A landscape with many valleys, sampled at points; each row gives a point and its height.
A ball rolls from a point to the lowest of its 2 nearest points, and stops where none of them is lower. Distance is the straight distance between rows; heights are no part of it.
bip (h 215): [105 123 135 111 141 172 110 205  57 117 123 151 156 144 137  66 143 126
  79 121 173 107 149 162 127  90 139 132 130  61 105]
nefe (h 368): [121 104 137 121 163 142  85  73 147 167 100 181 114  86 136 174 126 191
 227 113 121 183 102 148  65 168 120 146 125 155 177]
Sirif (h 187): [136  97 142 110  98 128 104 154  15  83 126 146 139  64 154 133 101 146
 121 128  81 192  73 174  99 119 144 110 111 149 121]
Dozos (h 344): [146 176 105 142 139 142 122 163 180 103  95 121  83  77 129  78 151 130
 129 143 118 103 149  79 168 158  85 115 104 153 123]
gafi (h 537): [136 141 170 104 160 137 142 115 130 142 129 146 152 109 150 134  59 111
 140 127 182 121 195  85 120  78 115 126  89  99 135]
Dipu (h 200): [142 125 144  98 163 104 166 107 151  86 171  89 108 125 114  77 138  96
 120 173 154 127 183  69 112 124 132 120 118  98 143]
zomer (h 233): [134  99 142 121 138 163  78 135 119 145 164 173 138 170  91 129 119 133
 112 105 151  85 160 130 175 161 119 162 109 127 120]
bezad (h 146): [114 139  91 116 100  95 149 106 164 142 120 157 184 142  85 180 155 108
 146 121  98 113 106 151 137 126 104 125 141 167 130]
Nedog (h 380): [111 137 122 143  91  80 131 121 158 112 184  90 156 163 169 132 140 138
 157 142  94 101 132 139 153 132 173  74 162 102 130]
zemug (h 345): [155 138 160 134 134 136 167 145 135 118  96  94 142 124 124 125 111 120
 173 116 116 103 148 122 157 111 113 147 147 144 118]
namo (h 536): [133 151 116 149 125 127  88 121 101 137 148 159  97 170 166 146 179 114
  56 160 137 114  88 117 100 146 132 149 127 148  79]
funo (h 463): [103 134 131 124 107 109 109  85 183 163 101 123 156  89 108 149 129 173
 216 123 116 139 130 137 110 152 120  88 111 167 173]
Visap (h 276): [160  98 141 154  86  96 143 114 107  92 132 119 146  60 142 175 118 174
 164 109  67 202  97 171 131 168 215  88 182 119 175]
Sep (h 475): [133 147  96 144 119 124 102  66 123 110  66 141 102 106 121 168  85 118
 141 111  89 169  81 145  96 115 168 114 148 181 125]
muf (h 438): [104 159 126 159 116 100  69  63 168 159  67 111 157  88 146 118 120 133
 202 100  92 123  85 116  96 101 146 116  95 197 158]
Reniz (h 181): [117 135 127 153  99 149 148 151 116 139 152  79  61 176 100 113 125 107
  98 124 181  83 152 129 156 157 156 115 170 121  98]
Vimal (h 507): [100 133 181 116 140 145 104 156  72 151 132 173 137 146 123 111 151  83
  39 132 181  96 160 122 139 103 124 194 105 141  73]
beg (h 252): [103 152  80 139 126 107 113 153 118 182 120  92 117 184 119 116 150 137
 114 138 169 154  93 117  96 140 148  91 180  93  98]
niso (h 280): [156 100  95  88 151  97 142 163  89  41 123 171 134 110 117 134 139 123
 165 144 120 186 115 117 136 133 134 145 123  63 181]
mepes (h 563): [120 176 144 112 143 110  68 107 104 128  97 176 127 114 154 167  79  92
 102 126 168 145 182  91 133  97 116 113  92 138 116]
rikuz (h 392): [126 119  81 155 138 144 181 215 150  58 124  86 103 155 154  63 138 139
 151  96 110 142 145 113 170 148  97 151 136  80 179]
dito (h 234): [156  98 159 140 105 102 117 151  62  91 147 111 137  72 144 120 131 150
 185 130  56 173  96 185 110 125 167 104 146 127 144]
tuta (h 384): [128 131 178 141 140 116 164 122 130 116 164  66 114  83 147 130 146 133
  91 157  86 126 146 156 123 128 136  95 112 170  88]
Nipe (h 183): [135 110 150 128 103 139  80  90  85 152 114 187 140 175 145 115  97 109
  55 137 136 104 100 104 140  95 137 174  97  90 145]
rire (h 150): [108 139 131  98  70 128 181 104 208 125 133 147 135 118  76 129 151 109
 129 130 156  99 142  77 153 151  98 159 126 169 136]
dab (h 369): [167 112 107 127  86  93 188  98 142  68  68 135 148  94  86 140 119 124
 138 129  74 151 104 119 129 135 157 130 146 132 153]
kozig (h 220): [ 80 159 111 154  99 138 127 131 136 212 142  82 114 157 104 115 151 143
  88 126 175  99 130 121 130 153 134 116 152 133  74]
vun (h 394): [107 169  66 157 112 169 163 129 142 156 131 147 162 149 165 168  78  78
  92  97 170 125 130 139 129  87  97 135 158  97 109]
Vitun (h 272): [135 119 125 164 160 187 152 133  98 162 112  81 157 142 158 119  73 122
 122  80 174 126 161 168 120  89 120 126 123  90  92]
nagub (h 381): [155 152 106 137 130 126 140 146 232  90  80 108 104 115 142 133 167 170
 157 116 107 114 146  81 140 160  83  76 120 149 135]
rotu (h 353): [135 150 147 122 174 122 143 116  91 106 150 112 108  55 144 147 125 105
 116 155 113 180 117 138  99  90 120 122 114 146  86]
Tenam (h 128): [140 112 125 174 134 178 121  97 119  99 140 105 131 106 159  87  94 115
 136 112  52  58 103 175 102 119 138 117 105 126 140]
pepo (h 284): [140 115 125 118 136 121 169 116 176 139 145 125 103  77 106 141 184 133
 172 129  71 152  76 136 144 155 114 175 128 206 135]
riled (h 188): [136  97 126  94 140  45 189 127 175  62 123 128 131 159 139 102 207 139
 122 185 110 170 151  63 115 127 143 130 112 103 165]
zut (h 489): [127 142 171 152 156 155 143 138  72 136 132 119 114 130 167 119 116  81
  30 101 192  97 191 129 139  78 149 140 111 171  81]
Gib (h 177): [ 77 131 143 151  46 104 142  70 150 134 129  98 131 153 126 142  82  87
  96  96 138  52 125 112 109 125 156 169 158 145 120]
bolo (h 176): [114 152 126 131 167 124 117 177  93 123 109 125 135 164 132  66 153  73
 166 127 142  58 140 104 142 139 136 160 129 122  98]
Kire (h 303): [163 110 155 147 109 111 157 133 137  93  73  86 129 194 127  81 138 106
 119 137 144  32 125  91 113 145 145 137 140 139 120]
zonu (h 352): [100 106 173 137 117 103 133 131 133 113  62 158 154  16 152 135  95 146
 162 107  77 164 117 146  75 121 115 171 147 122 165]
bapi (h 436): [101 150 114 134 101 107  87 111  70 162 127 146 111  82  89 134  92 131
  99 144  93 187  86 155 104 117 143 106 103 163 144]
fov (h 383): [190 117 129 113 191 152 157 163 139  62 157 135 131 191 149 112 167 120
 100 166 137 106 172 119 161 105 107 119  93 135 109]
vovub (h 191): [116 129 147 123  49 110 138 117 167 150 111 126 118 140 121  97 137 136
  65 132 161  83 105  80 148 146 111 169 128 137 124]
siruv (h 594): [154 115 109 129 142 139  98 103 107 144  84 158 167 190 136 171  57 144
 108 112 154 134 112 141 114  85 138 127  92  92 111]
zoma (h 236): [140 113 152 107 131  87 103 106  87 110 123 175 144 135 117 189  85 107
 138 125 102 127 138 146 125 123 146 136 120 147 120]
kopir (h 226): [188 107 134 131 105 138 162 146 132 114 131  91  91 203  71 135 121 143
 108 140 159 100 140 104 178 174 150 111 161 151 120]
tamo (h 629): [138 151 109 148 102 134  83 136 125 158  83 141 115 129 139 171  95 158
 150 114 158 156  92 116 130 133 126 110 166  92 144]
moz (h 186): [103 147  98 132 112 114 133  72 133 154 121 109 165 156  96 183  98 115
 140 112 101 132 124 193 105 110 126  61 135 178 135]
Baduf (h 282): [130 147 115 104 130  68 146 168 113 152 144  99 152 198 115 129 170 120
 113 162 165 173 121  89 148 106 140 123 155  96 106]
pulik (h 319): [150 125  99  96 122  89 145 100 123  83 154 198 124  88 111 143 133 104
 144 169 145 169 138  94 149 153 158 118 108  77 189]
kupe (h 425): [139  84 154 125 126 174 148  89 121 126 102 116 101  76  96 136  82 139
 108 115  91 108 125 172 110 126 116 137  86 180 130]
gidu (h 335): [ 96 171  89 157 117 155 100  92 118 129 103 134  97 104 107 146  50  66
 124  91 138 109 136 135 122 120 132 109 136 141 129]
pizak (h 441): [146 152 131 112 145 148 165 154 156 129 153 181 145 162 123 107 149  76
  79 148 206  88 186  71 170  83 107 139 127 124 108]
Dokem (h 268): [121 136 117 110 130 177  89 141 165 166 146 161 121 114 107 115 164 134
 127 119 128 113 119 123 172 163 101 154 109 161 123]
zem (h 640): [ 96 158  77 164  84 139 123 145 138 158 108 128 124  96 141 148  96 152
 105 105 139 151 121 164 108 123  90  69 149  99 145]
zup (h 273): [109 103 152 124 117  75 190 156 152 123 164 106 150  66 141  96 133 115
 149 136 163 183 188 122 160 104 137 113 149  53 197]
renuz (h 306): [157  91 126  97 151 164 184 182  96 131 149 105  94 142  93 110 163 151
 112 140 181 209 128 109 150 150 136 160 150  91 120]
zam (h 385): [107 165 111 161 160 179  86 106  99 174 115 122  95  99  91 102 148 134
 120 106 121 134 111 140 121 121 102 135  75 211 107]
tazef (h 290): [137 142 121 121 132 134 142 108 124  93 151 151 115 106  76 136  63  73
 111 144 142 108 166 139 153 117 132 108 122 111 132]
pom (h 506): [ 81 113 143 150 115 167 117 147 107 211 135 110 147 128 123  86 121 131
 144  83 114 100  87 144 110 140 125 195 164 128 135]
Voz (h 196): [ 87 125 156 161 131 145  84 116 147 115 145 127 116  78 171  82 114 121
 187 113  68  92 141 184  86 138 131 114 137 153 150]
ruri (h 279): [142 130 123 101 111  56 111 114 143  67 127 172 151 148 146 182 139 113
 145 147  92 119 117 106 140 142 156 116 148 106 139]
feze (h 224): [102 112 118 150 102 124  95  78 144 161 127 108 132 153 128 172  95 173
 160  97  82 118  93 175  75 139 153  92 144 146 141]
Loke (h 317): [191  97 104 115 142 103 152 115 153  72 173 151 127 142 131 173 133 157
 126 167  87 144  90 121 151 142 151 112 105 109 154]
minub (h 235): [161  92  96  97 113 143 129 159  66  70 110 166 132  90 130 148 116 166
 151 130 108 204  76 168  92 126 125 106 131  89 145]
Luk (h 646): [147 121 137 129 135 123 100 122 102  85 106 160  80 162 145 152  82 118
  56 158 172  86 159 108  95 148 152 136 147  98  99]
Von (h 312): [133 138 137 124 114 103 164 111 177 176 154  77 159 188 128 148 160 167
 130 139 177 149 130  64 160 123 122 139 153 119  94]
keki (h 520): [106 146 146  90 161 120 112 153 116 146 136 162 137 140 110 135 179 112
  71 144 141 112 141 136  96 144 114 160  99 159  66]
nuzi (h 351): [123 162 103 195 150 205  99 119 146 171  98 146 140 110 139  94 149 125
  77  96 154  89 104 130 155 115  90 139  74 218  77]
kobel (h 274): [142 127 138 110 176 180 130 174  56 169 151 109 123 138  81 109 154 137
 114 105 175 199 132 140 149 103 135 141 148 102  71]
Sipel (h 437): [139 115 115 102 169 153 103 164  90  95 174 136 111 135 165 169 176 150
 147 126  86 156 102 197 113 141 133 131 141 155  92]
sak (h 349): [186 108 102 111 146 102 157 140 128  54 175 114 113 185 166 135 178 122
  87 169 126 139 105 110 156 118 153 123 140 117 122]
Mutu (h 269): [162 107 158 123 107 102 114 164 128 139  72 106 135 228 103 124 127 153
  91 146 149  70 135  99 140 141 125 111 142 142  90]
sev (h 225): [155 119 152 110 212 199 147 176 105 155 130 107 146 155 137 133 111 132
 140  95 171 151 184 137 147  91 125 134 147  98 101]
fuva (h 634): [142 115 163 110 115  93 144 123  77 107 117 130 109 194 123 137 101  97
  46 165 173 100 138 146 113  98 170 138 126 134 107]
gura (h 405): [129 140  88 130  90  82 136 165 214  97 112 139 134 147 158 156 177 166
 156 111  78 132 122 112 157 166 100 104 159 151 159]
gavis (h 327): [147  81 140  98 123 117 186 113 136 113 177 148 111 117  82 133 101  76
 141 149 155 122 156 122 192 113 141 155 127 104 163]
mem (h 189): [144 115 143 101 120 137  97 101 116 170 149 205 160 135 103 185 105 125
  95 118 132 121 127 141 156 127 113 159  80 150 127]
dodu (h 159): [162 120 157 121 204 208 129 134 127 170 127 119 123  98 139 124 119 156
 161  98 139 148 152 131 136 115 101 169  99 140  98]
luduv (h 444): [160 117  91 102 132  78 103 117 175 126 125 160 176 175 143 150 170 183
 170 141  97 133 109  85 153 163 126 125  94 113 191]
kuvib (h 409): [110 137 120 141 138 131 151 153  81 119 195  96 135 115 152 108 160  90
  71 167 112 116 131 183 138 103 136 113 117 132  95]
Kago (h 311): [128 146 128 176 153 170 151 130 134 177 148  75 161 100 150 100  99 115
 162 114 123 115 140 153 138  90 117 121 125 139 114]
vefiv (h 495): [ 89 165 151 147  99 103 110 105 108 107 123 103 101 100 159 182  94  94
  93 107 124 156 141 126 117 113 167 112 170 146  83]
tir (h 332): [ 80 167 123 133  84  93 147 158 131 189 135 139 150 101 100 137 132 120
 127 103 155 172 133 139 170 137 121 114 154 140 136]
buza (h 223): [115 126 143 140  69 126 124 121 134 177  89 145 111 108 112 130 131 136
  94 108  98 126  64  94 155 143 119 171 128 162 137]
Dupit (h 104): [106 145  98 127  78 124 190 124 202 121 137 138 145  67 102 158 135 125
 146 111 125 127 128 146 137 145  70 121 148 177 143]
kadi (h 219): [131 143 128 125 157 185  85 103 152 178  89 119 160 176  88  89 109 147
 147 126 151  82 139 116  94 113  79 112  75 145 122]
Tubis (h 365): [160 114 168 104 132 109 133 133 135 156 148 124 184 146 127 130 175 146
 131 157 112 133 141  96 160 110 125 152  91 131 129]
Vof (h 428): [113 136 119 146 107 133 120 146  37 131 160  92 155 126 131  89 137 126
  90 148 101 142  68 193 123  91 155  89 101 126 117]
Mabis (h 603): [179 133 153 125 146  90 123 115  73  79 122 122  79 116 106  93 122 104
  90 196 118 115 140  94 138  85 159 100  86 126 117]
Tez (h 374): [110 123 132 156 118 122 152 141 148  99  68 121 162  62 129  94  65 120
 178 102  93 131 146 152  69 115  81 137 152 121 163]
Kiza (h 360): [142  87 124 109  96 116 140 143  86 103 116 139  82 109  70  86 110 138
 113 154 145 141 124 134 154 146 150  95 101  59 166]
sebu (h 313): [135 212 111 161 157 159 116 155 165 174 103 152 152 141 139 108 204 115
 121 110 149 115 126 104 151 121  79 152 110 190  85]
mog (h 526): [ 89 158 173 153 120 123 102 124  73 171  57 100 114 137 155 145 102 121
  97  77 133 134 103 121 100 114 132 159 139 168 111]
veten (h 366): [108 123 139 105 111  77 160 140  96 128 104 134 156  95 102  79 158 106
 100 161 107 174  93 122 119  93 132 160 124 108 138]
pala (h 357): [133 114 148 110 102 103 139  86 176 110 141 186 126  70 122 159 123 123
 160 121 152 132 173  86 156 181 142 148 118  86 184]
finog (h 451): [129 102 141 145 117 158  90 107 114 126 127 117  85 111 105 137  94 141
 153 101  60 102 105 199 128 167 134 133 131 205 135]
misif (h 321): [ 87 183 106 143 151 140  93  88 191 147 101 118  92  84 147 118 138  97
 198 110 136 104 150 130  74 120 105  95 129 192 120]
Firun (h 411): [163  88 167 111 157 137 131 121  96 109 176  91 114 120 142 151 144 147
 135 159  72 127 114 172 128 133 153 142 116 152 105]
zagam (h 316): [161 125 124 120 179 136 182 104 138  96 142 119 119  65 104 156 153 132
 184 150  98 181 121 119 123 122 124 149 124 161 121]
gukoz (h 585): [156 163 151 131 125  95 106  86 116 124  84 163 125 110 127 115 107 108
  87 171 133 126 124  51 127  87 126 106  72 141 126]
Razi (h 485): [122 122 106 112 121  98 114  64 141 159 154 161 117 114  74 168 148 167
 176 139 122 145 144 134  97 191 144  80 109 126 201]
roda (h 287): [ 84 142 135 154 117 112 101 142 120 183 152 106 146  71 163 105 124 145
 200 108 104 176 105 152  66 125 119 110 151 110 143]
Gonun (h 350): [132 186  79 132 164 132 136 147 179 127 126 128 153 129 136 134 166  85
 179 130 141 117 118  77 146  98  91 123 109 154 117]
Vom (h 155): [140 111 145 129 147 178  84  93 156 175 129 130 167 196 117 141 125 155
 151  99 135  58 118 152 118 140  97 136  74 206 112]
loz (h 228): [108 190 123 119 162 136 100 176  96 117 165 160 146 101 138 101 124  65
 124 127 125 117 183 152 140  92 123  88 112 111 116]
kini (h 253): [116 111 170 132 103 111 118  88 148 173 116 121 102  59 106 150 148 150
 143 123  78 164  63 117 123 154 153 172 130 178 150]
fega (h 136): [139 102 111  80 171  95 212 103 173  47 154 122  99 137 133 150 176 112
 134 187 144 170 180  95 112 118 129 127 135 110 144]
fav (h 121): [132 127 142 142  89 136 150  90 151  98 141  97  92 153 111 149  82  96
 126 104 146  67 158 152 116 145 165 114 188 116 105]
dosob (h 256): [136 101 131 100 106 152  90 187  45 110 104 152 114 174 132 117 122 160
  78 122 163 144 113 150 114 125 119 128 118  78 116]
tugum (h 260): [101 188  95 168 110 187 119  96 180 212 143  95 114 127 135 118 109 153
 126  86 193 108 125 111 128 137 110 115 132 150  97]
tegen (h 275): [108 144  88 139 161 168  92 100 190 173  87 133 133 115 132  82 119 138
 182 115 119 109 112 150  71 127  67 102 115 143 147]
tikif (h 620): [195  98 165 110 110  91 118 118  70  56 134 115  90 185 103 111 125 108
  69 183 114  93 109 141 145 115 180 106 141 144 110]
biru (h 232): [105 104 181  92 124  49 166 161 142  89 114 118 137 103 151  84 164 130
 133 174 141 162 159  91 150 120 140 128 143  72 162]
Fase (h 454): [ 88 139 107 139 111 134  65 102 104 176  74 143  98 103 118 166 107 158
 123  92  97 194  58 174  93 128 121 122 117 198 138]
Sagog (h 334): [ 84 145 126 140 136 156  95  77 171 181 124 178 120 103 152 192 103 130
 183  96 143 165 119 153  80 140  92 133 129 165 134]
fera (h 512): [ 73 180 158 127 125 123 119 185  79 136  96 105 102 111 130 146 130  84
  96 103 147 134 141 125 107 111 140 138 158 153  71]
gudib (h 291): [136 189 109 129 167 141  82 172 128  83 143 157  91  99 136  85 137 110
 117 151 141 103 167 106 157 138 102  79 103  99 115]
nabo (h 367): [134 120 110 137 160 126 188 171 173  68 119  73 103 156 146  80 172 129
 122 133 106  97 146  97 131 140 108 131 150 123 124]
Geva (h 258): [123  95 132 152  75 124 119 110 125 163 141 129 106  79 128 181  97 188
 168  89  86 187  91 185 103 165 149  96 177 135 151]
Gezi (h 326): [129 113 115  93 115  93 104 185  95  88 152 152  68 152 119  81 152 142
 113 152 161 173 128  94 167 151 153 137 130  72 148]
Sabun (h 677): [105  68 101  88 125  80 136 119 164  55  98 155 129 136 113 132 116 160
 151 135  89 122 168 140  71 185 152 100 139  63 180]
Kisu (h 227): [ 97 138 129 136 141 143 127 185 137 156 141 115 130 159 100  87 198 114
 123 105 133  90 145 141 174 167 125 154 142 158 112]
geti (h 310): [102 114 130 138  97 103 128 142 144 146 188 132 174 106 149 127 138 133
 167 130 120 165 153 128 167 150 147 141 151  74 189]
tolen (h 358): [137  78 157 111  98 104 170 115 105  87 145 122 131 116 112  99  69 105
 129 151 179 135 152 155 180  66 166 145 159  63 165]
gapek (h 323): [111 126 170 141 121 108 136  76 146 124 126 139 148  42 151 149  81 139
 154 134 106 153 149 107  96 106 133 152 122 114 148]
Vus (h 160): [ 94 157 126  81 160 132 129 181 111 131 153 159 147 139 136  77 131  89
  86 147 199 117 207 149 125  93 129  99 139  58 123]
nal (h 300): [ 85 149 114 153 111 191 101  65 165 217 134 137  98  84 122 126 101 151
 134  92 177 164 106 127  94 129  96 141 125 187 132]
Kepo (h 292): [127 103  94 124 110 154 107 160 107 125 134 134 123 128 149 102 147 172
 101 143 137 174  88 129 135 159 128 131 135  64 142]
zaf (h 309): [111 124 118 117  99  81 140 157 108 163 185 146 146 137 130 150 183 128
 113 130 156 195 103 131 163 138 141 153 148 100 139]
zes (h 553): [159 151 116 135 147  99  73 128  59 120 154 130 114 194 157 121 149 121
  93 182 138 129  99 109  96 117 166  89 114 112  80]
rov (h 575): [178 147  94 120 174 138  93 113 111 136 129 139 141 183 129 156 117 129
 116 156 148 131 134  92 117 109 111  81 100 115 100]
Bakez (h 135): [153 120 159 141 112 161  95 122  78 150 128 180 112 123 113 125 108 135
  42 120 133 117 102 109 199 110 136 159  93 146 116]
dun (h 457): [137 138 121 113 128 125 112 157  89 142 116 124 105 163  95 180 158 146
 112 139 105 153  94 166 120 152 134 118 146 171  82]
Kasu (h 216): [103  87 134 128 150 167 152  88 146 154 176  89 142 131 159 145 121 109
 165 113 148 103 142 124  97 130 117 198 155  86 130]
nadu (h 393): [173 137 102 155 121 105 132 137 163  91  43 116 141 106 102 137 122 160
 151 117  62 141  61 119 156 114 129 101 122 140 146]
rez (h 354): [118 119 113 119  85  65 128 169 146  70 151 107 116 187 123 106 167 129
 147 152 106 129 129 108 195 139 180  81 168  90 151]
gid (h 612): [166 132 122 169 138 164  82 103 116 132  85 116 136 159 161 161  49 153
 163  79 132  98 122 123 131 116 132 114 139  93 140]
Pifop (h 491): [100 114 129 102 173 124 100 115 152 179 148 170 165 117 134 161 148 175
 184 131 163 132 166 128  85 148 102 129  94 102 138]
Nudid (h 492): [116  96 133 164  96 160  96 161  86 140 139  91  93 112 134  80 129 142
  92 104 101  87  87 172 117 159 145 162 152 121 130]
lal (h 473): [ 94 117 149 140 100 144  59 117  75 171 156 131  90 137 109 144  91 133
 114 104  97 112  95 178 133 155 159 150 129 147 132]
tesid (h 48): [138 100 118 150 151 146 160 143 103  87 158  84 150 130 157  61 140 111
 149 147  63  94 102 144 149 119 134 147 137 104 158]
piti (h 474): [139 118 148 152  96 107 135  95 129 124 140 138 188 151 134 106  73 112
  99 149 103  82 155 134 179  59 128  94  74  95 149]
nabe (h 318): [155 133 128  98 132  50 124 137 142  62 150 158 128 196 134 150 150 122
 151 164 163 142 154  81 170 127 179 110 165  80 145]
ginim (h 346): [135 125 116 112 134  70 189 117 138 122  82 117 141  65  89 123 164 133
 154 151  95 199  85  88 120 136 117 141 132 137 159]
vuba (h 450): [153 111 147 147 108 118 111  98  49 121 140  95 157 152 148 106  86 114
  70 152  86 117 109 150 124  72 145  95  77 118 138]
mam (h 338): [128 120 131 140 141 117 120 117 164 185 151  92 151 169 141 124 185 161
 172 129 115 142  96  84 138 152 119 149 126 140 122]
zukon (h 171): [104  83 113  99 158 112 153 135 125 109 166 134 131 169 142 111 152 115
 141 141 133 127 120 122  87 147 126 168 163  78 138]
rabe (h 494): [113 127 108 152 147 165  69 105 102 165 194 118  96 145 167 143 123 141
 136 125 132 108 106 147 117 141 143 135 133 118 104]
Zisu (h 247): [ 92 125 144 138 167 162  69 156  90 169 135 132 138  92 165  66 126 142
 182 122 102 118 137 180  85 135 114 135 120 122 133]
Gezan (h 417): [128 152  95 171 119 114 113 101 174 117  65 102 171 119 134 108 135 139
 186 116  50 115  70 156 116 101 129  72 116 177 135]
koma (h 289): [128 116 166 130  93 127 144  94 176 125  98 111 155 101 161 146  76 159
 113 125 134  99 132  88  95 122 105 161 118  91 143]
zutop (h 413): [100 160  92 153 142 155 113 114  91 192 154 124 122  75  83 101 141 110
 128 128 143 190 125 155 125 105 132  89 116 161 130]
repe (h 464): [149 102 112 119 119 159 155 133 198 111 192 147 126 173 139 160 153 132
 110 117 153 113 163 108 163 174  88 147 141 116 156]
lon (h 337): [127 115 151 106 137 110 168 152 173  63  65  83 102 141 129  95 149  91
 117 138 137  45 183  92 100 156 116 124 159 132 106]
sirok (h 117): [118 124 110 128 156 151 148 185  74  88 146 113 130 173 155  91 149  83
 151 114 135  99 115 161 139 133 144 166 160  94 125]
Tuli (h 465): [117 174 126 138 175 191 152 133 110 159 153 149 164 116 149 100 118  78
  63 123 192  97 162 105 129  78 116 132 116 120  93]
Selas (h 370): [ 79 201  61 144 131 152 124 130  91 164 101 154 132 142 118 154  83  79
  84 100 170 142 131 125  99  70 110  95 131 119 114]
mugu (h 395): [148 104 187 112 126 153 139 133 117 132 124 109  87  84  72  92  96 142
 120 143 130 101 143 139 137 154 125 130  90 122 139]
dobi (h 440): [160 126 138 137 119 167 132 128 187 100 163 127 128 138 181 166 133 127
 109 108 112  76 132 131 173 153 118 134 141 143 108]
fineb (h 416): [115 148 108 164 110 144 148 129 145 110 173 141 122 125 196 180 116 103
  93 101 158 119 147 135 169 117 131 149 185 113  88]
zad (h 467): [122  90 102  91 153  98  91 116 133 156 108 161 179 190 110 130 133 169
 166 137 132 115 137 119  97 165 122 131  87  72 178]
Lufez (h 336): [139 119 101 100 184 122 172 138  95 131 177 121 115 133  93  88 188 117
 125 173 140 201 123 107 152 112 122 140 108 106 128]
voket (h 424): [133 104 104 108 114  88 153 137 218 106 155 143 158 219 132 186 201 193
 145 117 107 142 119  92 149 175 104 139 111 146 156]
marar (h 476): [128 150 138 125  90 110 109 120 106  95 112 131  61 109 114 177 122 126
 118 116  98 156  80 140 137 138 162 150 172 157  95]
vuva (h 255): [105  87 158 116 112 141 167  88 179 112 118  84 131 135 145 142 117 139
 154 115 111  80 132 114  76 158 125 175 151 135 132]
gal (h 355): [ 80 145 157 120  88 112 112 175  78 169 128 119 124  98  91  84 137 132
 105 141 136 155 137 156 146 125 136 137 137 107 133]
zafa (h 375): [175 103 120 117 136 118 182 152 176  55  86 106 133 122 116 156 122 126
 176 126  90 139 151 126 144 142 122 117 152 130 140]
poze (h 665): [141  92  89 104 124 123 152 156 164  46 118 106  91 160 129 104 134 155
 124 143 111 102 168 158  74 182 141  81 149  74 130]
Pivel (h 415): [199 135 134 123 178 164 162 175 157  89 111 161 152 182 145 125 130 101
 112 124 169  76 182  57 166 110  76 134 112 131 123]
nas (h 513): [131  96 143  69 171 120 158  97 165 130 146 145 169 117 138 142 121 147
 159 147 165 120 199 104  81 103  94 129  85  91 144]
vodez (h 518): [ 98 135 149 163 115 150 123 136 126 199  43  97 132 124 142 120 125 153
 156  76 136 104  91 145  95 126  99 180 149 169  99]
vusov (h 652): [126 129 106 108 126 143 141 154 143 126 132  97 104 108 127 125 126 152
 113 127 140 124 165 152  97 153 106  73 125  91 111]
pobef (h 73): [147  91 181 122 162 182 108  82 176 164 125 111 113 124 133 145 120 148
 183  97 125  99 121 127 121 134  96 174 112 190 112]

For each start below, name the point where the ball stops.
tikif | Vus
pom | Vus
rabe | Vus

Call two points neighbours if one is among the 2 nearest of the other. Go from one point of each pair to the other, from neighbour to neighbour, staying as low as possible. Name the highest point that can't be avoided.
Sirif, Dupit | Visap
tesid, mem | Dokem
fega, kozig | geti
Dupit, Reniz | vovub
